Each row is a point on a landscape with many peaks, with its height.
A climber steps from a point to the highest of its 4 nearest points, and stops where none of them is higher. Distance is the straight distance between rows; heights are no part of it.
k348: [136 127 121 123 123 166  90 145 121 133 134 118 124 132 128 121 132 116
 115 128 123 139  98 104 117 107  93 129 119 154 126 105 107 161 132 105
 149 122 122 104 140 117 157 118 148 129 126 154 126]  h=61.6
k574: [111  68 157 130 107 144 121 153 109 128 106 128 119 149  85 100  95 147
 106 149 111 174  91 160 132 121 142 118 125 164 111 117 115 128 135 142
 134 138 126 102 111 189 133 131 128 144 102 112 139]  h=49.7
k700: [157  32 106 161 122 120 110 134 129 122 139 156 103  65 108 128 137 148
 162 108 154 165 140  80 132 156 105 123 105 130 100  85 160 134 132 106
 130 104 154 134 192 182 147 135 133  65 135 108  81]  h=25.8
k367: [134 159 143 103 125 132 133 118 127 122 151  95 113 164 133 132 118  99
 113 116  99 126  91 173 118  80 104 130 137 115 142 156 119 131 129 142
 123 124 151 124  97  99 133 159 139 137 116 137 117]  h=52.9
k641: [120 224 131 103 160  73 153 118 132 103 156  89 122 136 150 168 132  98
 135 100 123 101 170 178 132 130 188 127 177  80 199 158 127  97 117 177
 115 172 117 168  74  95  97 103 128  92 128 135 139]  h=46.6
k418: [126 195 108 126 150 130 116 130 115 136 147 118 140 128 177 162 148 107
 141 124 126  91 150 132 143 120 144 154 142  97 160 100 123 120 141 129
 135 144 129 142 123  83 140 108 128  84 151 165 123]  h=37.0
k146: [115 114 146 144 130 133 124 126 116 114 106 125 141 155 118 118 114 132
  79 172 115 113 126 138 133 101 147 116 111 133 112 134 113 116 148 121
 149 105 122 126 118 131 150 136 117 167 152 103 168]  h=34.9
k234: [166  50 128 154 129 118  76 139 155 105 140 140  70  84  83 103 131 104
 196  94 144 157 132 100 100 130  79 102  91 145  90 128 138 166 106 129
 119  90 150 125 164 193 140 155 147  58 137 116  42]  h=28.1
k375: [122 172 158  98  95 161 140 127 127 145 162 102 121 142 118 127 127  90
 142 108 128 154  75 155 112 129  75 158 157 141 138 145 116 154 134  91
 119 148 125  80  95  73 122 146 176 193  91 178 105]  h=35.2
k609: [105  72 163 102  97 108 164 144 122 119 123 107  99 172  81  79  48 123
 129 153 104 171 107 208 134 105 147  92 138 151 131 176 129 100 116 149
 104 161 105 108  64 198  75 147 148 198  58  81 153]  h=49.4
k298: [120 192  66 133 154 134 124 116 134 136 151 132 170 116 212 148 165 124
 152  95 142  70 135  92 129 128 112 141 138  98 166  95 128 133 156 119
 136 155 150 155 142  62 169 125 122  62 153 174 112]  h=25.6
k758: [118 159 109 127 136 145 136 139 137 146 118 147 167  56 192 154 149 137
 132  96 150 125 159 112 153 163 166 122 148 114 148  40 132 112 139 128
 144 170 119 145 148 129 165  87 129  72 155 159 123]  h=29.2
k571: [116 117 131 121 138  99 122 120  90 103 133 108 125 182 136 142 124 124
  87 154  99 106 127 147 145 100 153  79 128 125 131 182 133 126 127 153
 125 116 141 160 115 128 129 147 112 138 131  85 137]  h=32.3
k767: [129 164 160 108 147  96 174 134 118 123 156  90 105 163 126 121 104 113
 117 111  94 142 138 197 114  96 170 106 150 122 150 172 139 101 109 176
 110 153 124 145  85 162 120 129 126 152  90 111 125]  h=54.6
k290: [123  95 151  94 118  89 188 152 146 130 140  97  87 150  94  77  99 106
 157 122  97 167 102 187 106 110 123 106 129 146 120 191 130 119  65 168
 105 160 138  90  54 182  84 144 164 154  34 128  87]  h=58.4
k837: [110 179 120 155 126 128 116 126 112 130 102 128 141 167 162 142 137 119
  95 173 113  67 166 128 155 127 140 125 142 119 151 120 118 109 151 111
 136 116 108 142  96  64 145 133  93 171 183 108 198]  h=66.9
k929: [149  80 137 154 123  84 129 155 148 123 139 120  75 107 102 104 107 122
 143 106 107 171 133 164  98 113 112  94 112 134 106 135 125 110 100 160
  99 117 137 144 144 189 144 143 136  78 107 138  66]  h=43.1
k729: [110 105 107 153 177 119 149 103 100 146  99 163 175 156 199 157 156 175
 113 148 138  37 181  50 160 148 192 128 113  97 120 132 154 112 165 125
 101 122 125 155 137 110 110 133  83  97 162  77 175]  h=9.8
k926: [174  83 118 140 121 126  89 130 148 135 147 138 105  77 115 114 133 129
 172  79 130 167 134 130 102 135  99 111 100 127  99  89 129 143 105 126
 107 110 148 125 180 180 170 122 142  52 119 143  45]  h=33.2
k20: [ 96 110 100 176 146 135 143  96 112 147  67 177 177 117 163 127 127 162
  85 182 153  79 148  46 154 174 151 131 103 121 109  75 148 116 155  95
 129  98 113 161 150  92 112 115  78 153 182  85 196]  h=64.5
k772: [116 122 165 112 136  82 162 137 125 121 132 109 106 126 114 109  91 125
 107 117 123 145 153 205 129 115 199 107 140 123 139 163 124  79  91 188
 106 153 116 149 100 181 102 107 136 120  92 119 118]  h=53.2
k8: [125 129 111 165 121 168 132 144 119 176  88 176 197  66 159 131 141 151
 102 163 159 141 156  92 163 156 128 133 123 160 113  27 107 110 148  69
 169 138 106 140 159 107 165 102 103 113 190 130 179]  h=18.4
k482: [109 210 121 130 133 154 120 114 120 127 163 129 133 128 153 152 146 114
 124 129 134 101 120 130 137 121  93 168 148 112 166 101 118 147 148 106
 133 135 140 127 120  47 154 144 139 104 142 199 127]  h=26.7
k258: [125 122 150  95 123 129 144 144 130 124 148  90 107 154 111  95 110 102
 137 120 102 166  89 163 130  84 111 116 142 148 144 173 120 123 124 152
 125 135 128 103  87 160  99 134 144 176  79 116 105]  h=56.9
k136: [152 217 162  88 113  85 167 155 164 164 149 133 106  77 134 157 117 101
 154  67 170 142 121 164 125 166 164 181 172 117 153 131 133 133  64 127
 125 181 105 121 110  81 108  97 172 110  86 216  95]  h=39.7
k556: [121 118 164  83  74 126 201 154 125 145 142 111 122 151 101  75  88  93
 160 152 133 159  85 195 136 142 108 122 168 152 109 169 111 125  81 113
 130 169 100  82  64 146  76 124 176 215  46 108 126]  h=42.2
k554: [106 195 149 148 120 101 121 115 114 134 126 154 154 146 119 143  96 129
  95 144 135 102 182 189 162 154 193 146 143  95 176  93 120  89 138 120
 121 174  84 133  74 104 143  99 111 167 132 123 226]  h=54.1
k283: [102 186 119 121 132 113 129 111 111 111 127 123 149 176 182 146 128 125
 107 144 110  72 160 140 157 129 169 123 148  97 150 138 109 105 146 148
 128 145 123 148 101  90 137 115 110 124 145 104 174]  h=33.7
k311: [135 104 151 101 120 148 114 139 158 129 170  93  84 139 104  91 130  91
 162 109 109 177  79 145  69  75  61 122 112 164 117 167 122 148 111 155
 103 115 160 102 134 140 113 160 168 130  84 168  58]  h=52.4
k419: [141  20 110 163 135 116  97 118  99 119 121 143 120  89  72 120 134 168
 128 133 149 142 130  67 145 155 113 114  88 143  91 134 161 139 138 122
 129  94 159 145 198 194 138 140 114 105 142  88 118]  h=25.0
k326: [120  56  89 155 153  98 103  93  88 102 110 135 121 151 111 124 141 182
 116 142 123  90 143  60 126 142 135 109 110 107  96 194 169 131 137 143
 106  77 150 149 164 134  92 142  77 113 130  54 139]  h=26.4
k535: [137 139 171  93 128  82 193 121 178 147 163  89  80 122 115 116 124  97
 187  93  95 152 117 172  57  86 123 125 124 129 134 203 128 108  76 148
  99 116 149  85  95 134  96 148 180 116  50 160  57]  h=67.7
k271: [149  89  71 146 151 149 103 117 142 109 127 139 140 117 138 136 176 149
 138 124 147 101 120  49 114 129  79 120 103 125 111 132 132 168 142  99
 139  79 166 132 184 129 127 147  84  89 167 108  90]  h=41.4
k779: [148  65 100 151 139 101 109 130 125 116 145 133 122 121 115 140 134 149
 115 111 144 125 153 121 130 129 119 115  86 119 103 135 145 125 118 139
 131 101 154 161 175 173 127 135 114  81 131 103  82]  h=33.8
k280: [106 235 162  90 139  70 130  93 117 101 143 124 139 180 141 154 123 112
 118 135 124  94 174 188 153 149 203 139 165  75 183 150 147  99 138 174
  99 163  92 159  54 107  86 102  98 131 119 121 204]  h=40.8
k385: [158  89 113 138 119 157  61 135 148  98 154 132  93 115  93 123 171 102
 163 120 142 154  97  81  85 115  63 123  96 142 128 129 126 186 127 120
 134  94 160  92 189 136 147 146 137  82 168 129  68]  h=37.6
k401: [116 119 135 146 145  80 143 134  97 118 130 110 128 155 130 134 111 143
 115 130 107 108 172 139 137 127 177  99 115  94 133 136 147  96 126 168
 123 139 106 170 135 171 123 118 130  90 120  83 121]  h=35.4
k945: [174  36 137 151  94 157  78 142 156 120 141 166 102  97  75 110 142 122
 182 114 163 174 118  99 104 121  64 120  94 164  96  85 134 182 114  93
 137  98 135  98 199 180 155 120 157  74 140 148  69]  h=36.7
k839: [142 106  98 131 126 148 109 131 126 151 126 144 146 102 137 145 128 155
 133 120 131 138 156 134 151 142 144 104 124 135 118  57 128 123 134 117
 134 119 141 150 173 158 166 110 117  86 143 137 114]  h=30.9
k575: [118 252 159 108 109 105 134 130 142 119 147 141 117 129 133 178 123 104
 124  94 148 127 118 167 148 169 118 174 173  77 155 120 122 120 137 101
 114 159 133 106  65  29 128 121 137 155 104 176 196]  h=18.5
k417: [151  59 116 127 119 166  62 146 128  86 124 138 101 125  50 105 169 130
 154 138 142 167  89  75 112 112  50 124  94 162 100 147 124 185 111 107
 145  95 151  93 169 160 136 157 129 138 152 107  97]  h=32.6
k426: [101 156 126 138 156 113 146 120 108 136 121 142 163 121 165 148 133 139
  84 133 122  93 194 146 161 142 204 128 131 102 145  94 129  92 143 146
 123 173  88 174 115 151 130  80 115 107 152 111 173]  h=25.7
k239: [128  83 111 153 130 156 103 133 121 112 104 152 128 129 103 131 168 142
 117 177 129 117 108  49 117 136  78 134  99 156  97 138 124 163 145 104
 156  61 153 117 163 132 125 142  99 134 180  89 128]  h=31.1
k536: [129 128 162  90  77 144 171 152 140 153 154 108 132 146 105 107 118  97
 170 129 128 160  58 178 121 124  63 144 153 164 124 149 102 147 105 119
 120 158 103  79  79 109  89 143 213 220  69 146  98]  h=51.0
k394: [130  43 112 148 117 140 102 120  99  75  88 158 115 124  35 103 150 166
 141 161 134 151 113  18 122 142  87 121  90 172  96 167 152 159 135 125
 161  80 147 106 163 146 124 161  78 167 179  85 134]  h=30.6
k241: [149  97 114 112 152 110  89 145 119  93 136  97  97 178 116 124 134 105
 134 137  85 131 130 134 112  77  94  98 100 130 109 173 118 143 125 178
 117  98 154 122 145 149 120 167 112 117 127 107  79]  h=48.4
k105: [140 142 143  77 103 107 171 138 144 134 154  89 110 148 105 119 124  67
 180 104 110 156  75 180  95 116  96 125 140 166 125 195 126 142  98 142
 114 167 128  84  71  99  77 163 197 179  50 151  67]  h=68.9
k669: [116  34 103 174 140  97 101  80  84 105  85 136 112 125  67 106 132 183
 119 171 152 107 128  46 136 153 126 124  83 150  96 174 156 134 138 116
 154  70 140 130 173 149 120 150  87 142 158  58 154]  h=63.5
k402: [101  66 143 132 118 109 127 143  92 103 112 106 100 168  76  94  82 142
 108 157 109 139 107 175 139 113 134  89 103 143 109 166 127 116 119 159
 120 138 116 133 112 189 130 141 126 170 106  81 129]  h=52.8
k530: [115 142 102 144 157 135 135 121 120 138 108 152 179 140 186 148 170 159
  97 159 130  60 158  70 147 130 130 132 118 110 123 115 139 142 158 118
 149 111 123 156 144  92 121 137  86  99 183 121 159]  h=12.8
k466: [120 188 136 119 122 141 125 124 130 132 143 123 120 131 137 131 118 124
  97 123 128 126 125 164 145 116 157 153 169 111 160 132 129 106 136 114
 129 138 127 135  67  89 136 126 149 153 121 143 166]  h=36.6
k551: [128 193 156 105  92 109 159 143 158 148 132 149 126 135 100 120  79 125
 121 117 142 143 154 214 161 180 190 143 178 116 171 140 124  99 107 113
 127 192  81 131  79 131 108  87 147 202  75 143 192]  h=34.8
k633: [167  90 124 135 122 130  91 146 129 103 150 112  98 103 111 129 144 108
 136 114 121 147 119 112 110 106  91 105 114 133 113 132 133 138 116 140
 121 112 147 119 176 182 138 139 137  77 132 127  75]  h=39.0
k354: [111 101 150  94 103 134 114 103 124 118 124  97 120 205 120 125 107 101
 131 168  85 145 104 166 139  93 100 106 133 150 107 176 116 132 142 127
 132 125 118  94  65 107 102 150 111 238 119  74 182]  h=58.1
k699: [138 107 159 114 105 131 153 164 136 140 125 115 111 121  93  89  78 129
 119 125 119 177 105 191 113 125 129 110 122 133 121 139 130 121 100 174
 115 148 103 126 115 195 129 137 160 144  70 120 121]  h=47.6
k713: [109 181  98 130 164  98 131 117 107 126 135 115 165 167 200 164 170 127
 125 132 111  43 183 106 158 124 177 120 139  74 166 134 134 118 159 150
 112 161 106 173 100  92 134 108  97  80 151 105 131]  h=24.1
k546: [118 127 102 134 167 118 135 130 138 135 134 137 183  68 180 154 157 151
 141  98 145 101 160  98 144 133 155 100 121  89 125  80 162 132 149 145
 112 152 137 158 167 155 145 103 124  56 145 140 105]  h=24.6
k606: [123  81 128 125 130  73 119 144  94  88 140 104  87 169  92 116  95 125
 125 120  98 140 124 165 127 106 151  97 109 143 117 178 143 121 110 181
 118 142 134 122 118 200 128 155 127 109  98  80 111]  h=50.9
k22: [160  87 145 128 101 176 129 155 138 139 133 122 102 119 102 101 117 131
 146 124 116 192  95 125  96 104  81 131 122 157 115  99 100 139 112 116
 126 117 130 115 156 168 163 136 163 123  99 159  91]  h=52.3
k670: [127 110 148 100 126 154 100 141 135  90 136  92 110 156 116 122 140 103
 131 126 105 161  81 138  91  89  73 107 116 154 125 163 117 146 126 166
 111 111 152 113 127 139 129 164 142 144 109 120  99]  h=52.7
k617: [145 190 131  92 142 100 158 129 137 140 170  78 107 127 131 148 135 101
 136  91 107 140 100 151  83 108 110 136 150 118 172 160 124 134 113 149
 124 149 147 123 116  81 107 137 162 112 103 175  83]  h=55.3
k56: [135  70 121 114 109 127  89 131  97  72  96 124 107 158  70 123 148 146
 124 169 123 132 107  77 135 120  87  93  83 161  79 211 135 152 138 138
 155  96 138 122 153 164 113 161  90 173 154  86 151]  h=22.8
k583: [153 131 151 113 127 100 152 135 157 155 155 101  92  95 132 112 113 131
 146  83 112 163 144 154 100 116 143 123 135 121 132 135 112 105  80 155
 106 136 125 143 146 175 127  90 158  89  91 162  83]  h=46.0
k517: [113 161 113 176 110 166 115 136 123 146 109 163 163 111 151 142 132 129
 102 148 149 107 151 121 165 144 137 143 144 130 138  31 106 116 147  87
 159 126 115 128 131  97 156 122 111 131 172 142 166]  h=25.5
k391: [118 105 148  82  96 180 124 133 141 127 151 109 107 137 110 109 135  83
 170 128 126 178  55 125  83 106  48 127 115 167 114 155  88 167 125 134
 116 129 121  82 113 107  96 155 200 171  92 176  76]  h=41.5
k782: [141 237 138 100 123 107 151 136 142 122 131 143 133 121 114 155 105 110
 122  90 155 141 157 197 147 178 172 171 181 100 156 134 130  95 112 121
 113 179 103 129  77  89 113  99 141 158  91 165 174]  h=31.8
k558: [125 219 118  98 158  96 166 127 138 127 163  84 112 114 156 158 137 110
 150  66 113 118 159 167  94 108 152 134 154  89 183 150 137 109 105 166
 118 146 130 150 112  95 122 115 133  70 105 179  94]  h=50.5
k274: [123 158 119 164 132 133 130 119 122 139  93 166 181 130 158 152 124 125
  93 167 153  74 180 101 157 151 163 133 117 104 145  62 120 112 174  92
 136 137 103 137 112  80 142 121  95 143 196 109 185]  h=24.3
k145: [150 139  76 134 166 122 135 132 167 153 163 150 146  68 208 147 154 122
 168  81 135 114 141  96 121 136 111 126 120 100 137  69 122 141 143 127
 122 146 140 148 178 120 150 106 135  27 146 162  68]  h=33.9
k696: [169  81  93 157 168 141 109 124 162 130 149 161 146  62 160 150 173 158
 158  97 158 136 132  76 122 145  94 118 117 107 117  63 147 152 142 108
 133 111 155 146 197 155 144 124 131  35 141 122  75]  h=36.4
k165: [151 125  74 115 147 154  94 125 163 123 158 130 139 119 173 140 186 128
 142 119 129  90 133  64 107 112  84 135 107 112 131 101 128 172 145 117
 134 110 163 136 187 115 131 136 109  72 156 132  78]  h=54.3
k507: [106  96 135 149 129 109 135 132 105 124 120 129 138 135 124 138 102 164
  90 144 114 114 151 166 146 141 185 127 110 109 113 114 133 101 112 145
 130 138 114 143 131 182 135 103 125 124 131  95 141]  h=38.3
k703: [128  46 118 168 106 166 114 143 112 105  68 159 117 114  58 120 143 152
 115 172 157 167 104  71 145 154  90 130  78 175  96 128 129 139 137 109
 179  72 138  95 164 147 128 140  94 173 178  99 163]  h=23.8
k707: [150 113 161 130  96 128 154 155 164 147 139 104  99 112  99  87  98 130
 159  92 116 170 105 157  93 105 121 131 129 148 131 127 107 122  92 161
 117 130 128 110 133 178 129 122 164 107  69 177  72]  h=47.4
k446: [103 114 168 135 106 135 116 130 106 120 106 134 117 173 120  95  87 131
  78 166 111 151 131 192 147 120 162 127 138 155 123 127 105  96 124 122
 129 145 105 115  90 150 136 110 128 217 121  99 177]  h=39.1
k59: [101 120 109 162 188 113 150 101 101 144  96 175 195 117 186 160 150 170
 111 144 138  58 183 104 164 150 205 128 106  90 116 103 158 109 155 120
 119 149 101 161 130 120 120  99  96 119 163  84 175]  h=27.4
k54: [ 97 133  69 166 135 143 149  94 117 137  76 166 166 157 186 144 159 158
 106 168 143  37 173  30 145 164 151 132 122 106 117 102 155 146 178  95
 117  94 114 139 129  62  95 148  70 156 211  84 183]  h=1.2
k68: [116 250 160 107 114  89 114 107 127 107 147 144 128 153 122 165 105 112
 131 117 136 123 128 182 152 173 156 167 163  65 183 146 131  94 135 119
 110 159 120 135  53  67 112 122 124 184 122 130 212]  h=26.0
k273: [125  96 112 132 146  91 102 127 101  88 119 114 126 185 125 131 151 159
 107 158 107  83 132 103 132 107 129 108 116 134  99 185 132 121 136 141
 125  93 136 149 153 127 117 145  75 125 143  64 129]  h=27.9
k615: [152 152 130 122  85 181 135 125 147 178 140 135 142  94 148 128 123 133
 136 103 152 176 116 138 131 136 112 159 164 146 130  49  95 150 126 112
 133 143 111 117 160 108 177  95 169 104 114 189 101]  h=36.8
k795: [122  78 130 162 121 149 114 102  81 125  57 148 133 140  70 110 143 151
  81 195 150 113 109  34 139 165 108 112  82 169  86 134 136 126 152 117
 158  75 134 114 151 116 111 141  88 191 181  64 197]  h=12.6
k626: [121 108 123 152 115 170 119 130 123 138  84 148 159 132 129 127 133 106
  83 166 141 118 124  90 142 144 111 135 113 157  96  96 122 139 152  93
 158  82 135 127 146  93 150 136 104 159 188 116 177]  h=30.2
k741: [150 148 116 114 135 186  92 115 135 152 133 139 142  98 157 157 159 108
 139 122 133 120 107 100 119 130  71 166 128 147 135  61 107 170 152  72
 151 106 139 102 176  71 183 125 126  89 177 204 106]  h=71.7
k586: [112  78 117 169 145 141 138 119 121 151  97 169 168  91 125 117 128 182
  93 161 151 124 135  56 133 152 130 135  97 141  92  92 158 120 146 102
 145  92 138 143 149 122 132 132  88 131 173  87 176]  h=29.4
k351: [121 184 139 124 103 160 132 141 159 150 133 141 145  99 132 131 100 134
 123 118 146 148 153 162 168 164 165 160 170 118 160  75 106  97 127  99
 130 168 102 142 127 115 153  80 137 142 120 165 149]  h=35.8
k960: [132 122 119 137 146 146 110 133 119 126 125 121 161 148 158 148 148 136
 115 148 125  96 132  92 130 120 129 121 111 124 123 124 123 138 142 119
 137  98 139 157 168 110 138 134  98 117 151  93 132]  h=23.1
k67: [133 189 161  98 125  71 190 127 181 167 139 105  87 105 136 137 121  99
 161  60 118 150 142 166  76 127 181 141 152 115 159 176 117  93  58 158
 124 162 113 106 115 129 109 101 169  97  76 192  78]  h=45.1
k871: [135 100 133 141 110 157 106 128 118 110  79 127 131 158  99 106 144 124
  98 177 108 130  94  97 144 122  95 126 108 160  97 142 112 145 138 120
 160 112 137 126 121 125 130 160  91 178 168  91 164]  h=40.5
k750: [105 138 163 140 125 122 134 122 109 141 114 134 135 143 117 114  89 152
  71 146 129 136 186 200 166 140 203 107 136 114 139 105 125  75 124 125
 115 143  86 143  98 159 134  74 139 167 129 106 178]  h=42.5
k634: [105  73 141 115 127  98 127 122  97  87  98  91 101 197  93 103  90 121
 119 157  91 149 100 156 138  88 118  88 113 152 102 192 129 114 133 161
 126 121 137 113  90 168  98 181 102 199 116  60 145]  h=57.9
k276: [100 157 173 118 104 116 166 132 121 126 124 131 129 159 104  97  60 128
  94 144 112 158 136 211 143 145 174 121 161 131 163 143 138  82 127 136
 132 176  81 120  55 156 121 113 136 217  86  98 214]  h=36.5
k599: [ 86 108  99 174 179 141 146  84 108 146  72 190 193  98 177 140 140 172
  91 160 164 100 172  93 164 156 189 137  80 119  89  89 162  98 157 104
 105 125  95 154 130 104 111 113  93 130 166  90 199]  h=25.2
k856: [151  66 129 149 104 176  92 158 143 150 117 152 135  80 100 125 112 141
 136 122 159 193  99 109 126 141 106 147 106 160  92  69 110 157 135  96
 140  94 145 105 180 161 163 118 135 104 144 144 100]  h=45.0
k315: [144 115 193  94 103  67 201 133 190 157 148 104  89 100 107  88 108 111
 190 102 113 177  99 178  74 109 119 128 140 138 124 185 123 116  54 144
 114 149 123  82 114 181  99 147 186 122  31 163  75]  h=59.8
k851: [110 208 113 119 136 144 109 108 126 126 136 112 134 136 170 163 125 103
 127 118 139  99 129 150 139 127 124 152 179  86 176 107 120 131 143 112
 122 133 136 150  82  57 145 123 121 133 145 162 173]  h=26.2
k157: [123 110  72 133 182 147 130 101 148 135 117 184 175 100 196 139 167 185
 129  96 141  75 153  38 117 123 144 130 111  99 128 108 176 157 173 120
 120 112 135 155 174 113 127 131  92  69 145 110 137]  h=25.1
k964: [148 182 158  98 110 110 185 158 146 156 146 116 107 102 129 126 102 118
 143  96 123 152 127 185 114 123 159 145 164 121 154 147 130 108  89 153
 119 160 103 121  97 136  99 110 171 143  86 160 101]  h=47.1
k663: [132 225 143  87 139  73 177 131 171 168 152 122  97  71 146 152 128  99
 175  49 156 139 170 171 103 152 183 167 175 122 178 150 134  98  59 156
 128 170 124 138 128 121 100  89 165  68  97 200  89]  h=45.4
k187: [132 212 152  81 105  69 166 140 144 145 164 106 131 137 133 157 116  67
 155  86 138 122  82 173 114 153 123 179 157 105 150 155 143 139  99 120
 119 174 113 105  82  62  96 152 174 169  85 205  72]  h=25.9
k849: [145  87 130 119 105 196  71 138 135 112 128 123 111 130  91 119 165  95
 165 113 137 190  76 110  85 105  29 130 116 179 117 130  99 193 129 115
 131 119 138  86 157 131 137 141 183 140 125 184  99]  h=30.4
k857: [122 190  90 138 120 181  93 113 140 155 127 147 156  87 189 149 130 113
 133 131 157 110 102  93 140 138  90 187 153 132 160  39  99 161 155  68
 159 124 139 116 143  35 172 122 123 113 168 230 136]  h=30.1
k955: [142 128 149 100 154 111 140 136 141 104 155  75  95 153 118 106 100  88
 162 100  81 159 115 157  75  68  96 104 125 135 127 210 133 130 111 190
 103 126 144 111 105 155  88 159 154 118  85 139  77]  h=60.7
k505: [132 185 103 120 157 128 123 125 128 101 152  97 117 155 159 149 143 116
 136 118 104  89 145 131 127  89 124 123 138 109 151 154 130 130 133 151
 125 118 144 161 124 113 148 147 120  69 126 143  97]  h=44.9
k526: [113  97 102 156 177 143 150 106 102 143  85 181 192  80 153 136 146 186
 107 130 162  97 158  67 157 157 178 130 102 115 105  71 165 118 160 118
 131 132 122 168 174 126 120 118 108 103 160 104 153]  h=60.4
k96: [136 121  80 145 163 164 124 135 146 145 122 170 185  74 191 146 168 147
 154 110 147  94 136  58 119 147 123 135 116 112 114  52 141 158 161  89
 151 125 154 138 191 123 151 124 116  64 173 144 117]  h=54.7
k43: [116 166 123 143 112 159 126 117 123 146 119 149 152 135 142 144 110 122
  98 146 137 120 150 140 165 140 135 143 160 119 154  92 101 109 137  89
 151 129 119 126 106  81 168 107 120 155 148 127 186]  h=33.4
k605: [138 104 133 116 106 189  85 150 124 110 107 114 118 152 103 104 137 102
 121 159 116 148  78 116 108 110  77 126 127 179 107 146  90 159 137 110
 164 100 131  95 122 131 142 144 130 182 144 140 133]  h=50.6
k770: [114 141 160 110 114 144 125 129 129 132 138 109 117 170 104 102 109 101
 121 141  89 132 100 167 123 105 113 127 157 136 106 143 110 125 146 104
 139 135 120 105  64 113 120 142 133 205 120 116 164]  h=48.5
k178: [154 193 150  99  93 124 166 134 153 165 152 139 118  85 111 123  97 127
 139 100 155 156  99 168 129 145 136 165 184 129 140 113 118 135  96 106
 120 166 103 101 114  92 125  91 176 147  76 196 110]  h=42.0
k903: [121 217 148  97 113  99 135 119 131 127 157 103 123 142 118 133 117  99
 125 110 113 127 112 168 118 125 141 154 186 103 163 151 122 119 119 129
 118 155 135 121  59  74 120 135 138 165 101 157 141]  h=33.5
k359: [117 157 156 134  97 145 138 137 126 147 131 131 142 132 121 113  93 135
 106 132 125 142 134 172 140 141 172 119 152 130 146 111 113  94 130 122
 130 139 104 121 107 132 151 100 135 166 118 138 168]  h=39.6
k796: [148 169 128 119 135 146 132 131 145 160 150 125 123  84 153 147 131 129
 133  94 140 140 112 131 122 123 118 151 162 112 146  79 116 130 142 120
 137 141 131 135 150 100 159  94 148  82 126 180  84]  h=43.9
k540: [104  75 111 167 142 128 120  95  96 133  81 141 149 141 129 130 139 173
 103 185 140 100 140  63 142 149 136 114 103 143  88 138 153 121 148 120
 134  78 142 136 147 125 100 123  71 152 170  74 175]  h=23.3
k701: [120 104 149  92  97 182 119 150 139 127 140  92  97 133  97  90 111 105
 149 142 122 179  71 161 111 109  83 123 120 170 111 147 109 133 127 141
 119 121 125 101 107 161 113 141 168 177  81 145 118]  h=53.3
k349: [145 166 145 116 118 143 142 139 146 143 159 102 115 122 133 126 123 115
 132 113 129 157 122 149 109 113 133 144 155 125 157 123 118 137 112 131
 118 141 125 118 124 114 148 116 156 120 108 176  91]  h=50.4
k864: [113 141  87 136 145 161 130 125 137 141  96 146 158 135 187 158 173 153
 112 144 136  52 142  48 140 142 124 141 118 122 128  91 129 153 167  96
 149 101 138 147 147  72 129 135  70 118 194 116 167]  h=10.1
k207: [126  92  97 138 154 109 115 121 106 112 131 128 129 162 143 134 159 155
 105 137 115  75 155 100 140 117 143 116 105 103 121 153 130 128 127 151
 115 103 143 157 162 146 124 145  93  89 131  81 110]  h=28.3
k596: [130 169 105 148 127 140 117 128 125 131 147 124 152  98 168 144 138 137
 130 115 129 121 156 151 146 135 151 143 137 112 147  79 120 127 141 120
 131 160 129 157 124 123 152  91 134  84 146 153 138]  h=36.3
k115: [143  35 104 167 135  89  85  76 117  87 120 137  85 125  65 107 143 145
 158 141 131 118 140  51 130 129 100 101 108 135 103 203 170 138 129 133
 122  72 147 139 179 164 102 150 106 108 130  70 106]  h=28.8
k107: [156 127 112 116 146 139  97 120 150 102 143 105 120 127 134 139 169 114
 143 108 105 118 119 115  87 107  79 121 107 119 128 142 118 153 136 138
 130  89 171 135 171 128 154 144 126  74 148 133  96]  h=43.8
k842: [115  37 138 161 108 128 122 141  90 111  85 142 117 141 101 106  97 160
  92 165 145 137 108 142 162 134 153 126  83 167  83 132 129 115 130 118
 134 129 120 111 127 194 141 133 106 180 132 108 159]  h=46.1
k778: [103  59 122 163 164  95 129 111  89 109 104 136 128 140 123 134 131 170
 110 163 121  96 158  92 155 138 167 103  92 110  93 152 161 111 127 138
 108 117 124 156 149 170  99 130  98 113 143  71 129]  h=21.6

Where does a climber stop that starts at each point below?
k778 => k96
k839 => k617
k273 => k554
k234 => k96
k417 => k96

Call two points neighbours if one is among the 4 nearest of the other. Go from one point of each pair to the other, from neighbour to neighbour, staying as high as possible. Name the lowest point that can't be avoided.
k96 and k348 => k107
k96 and k669 => k394
k354 and k105 => k258
k105 and k617 => k367
k354 and k554 => k280
k20 and k96 => k586
k837 and k105 => k146
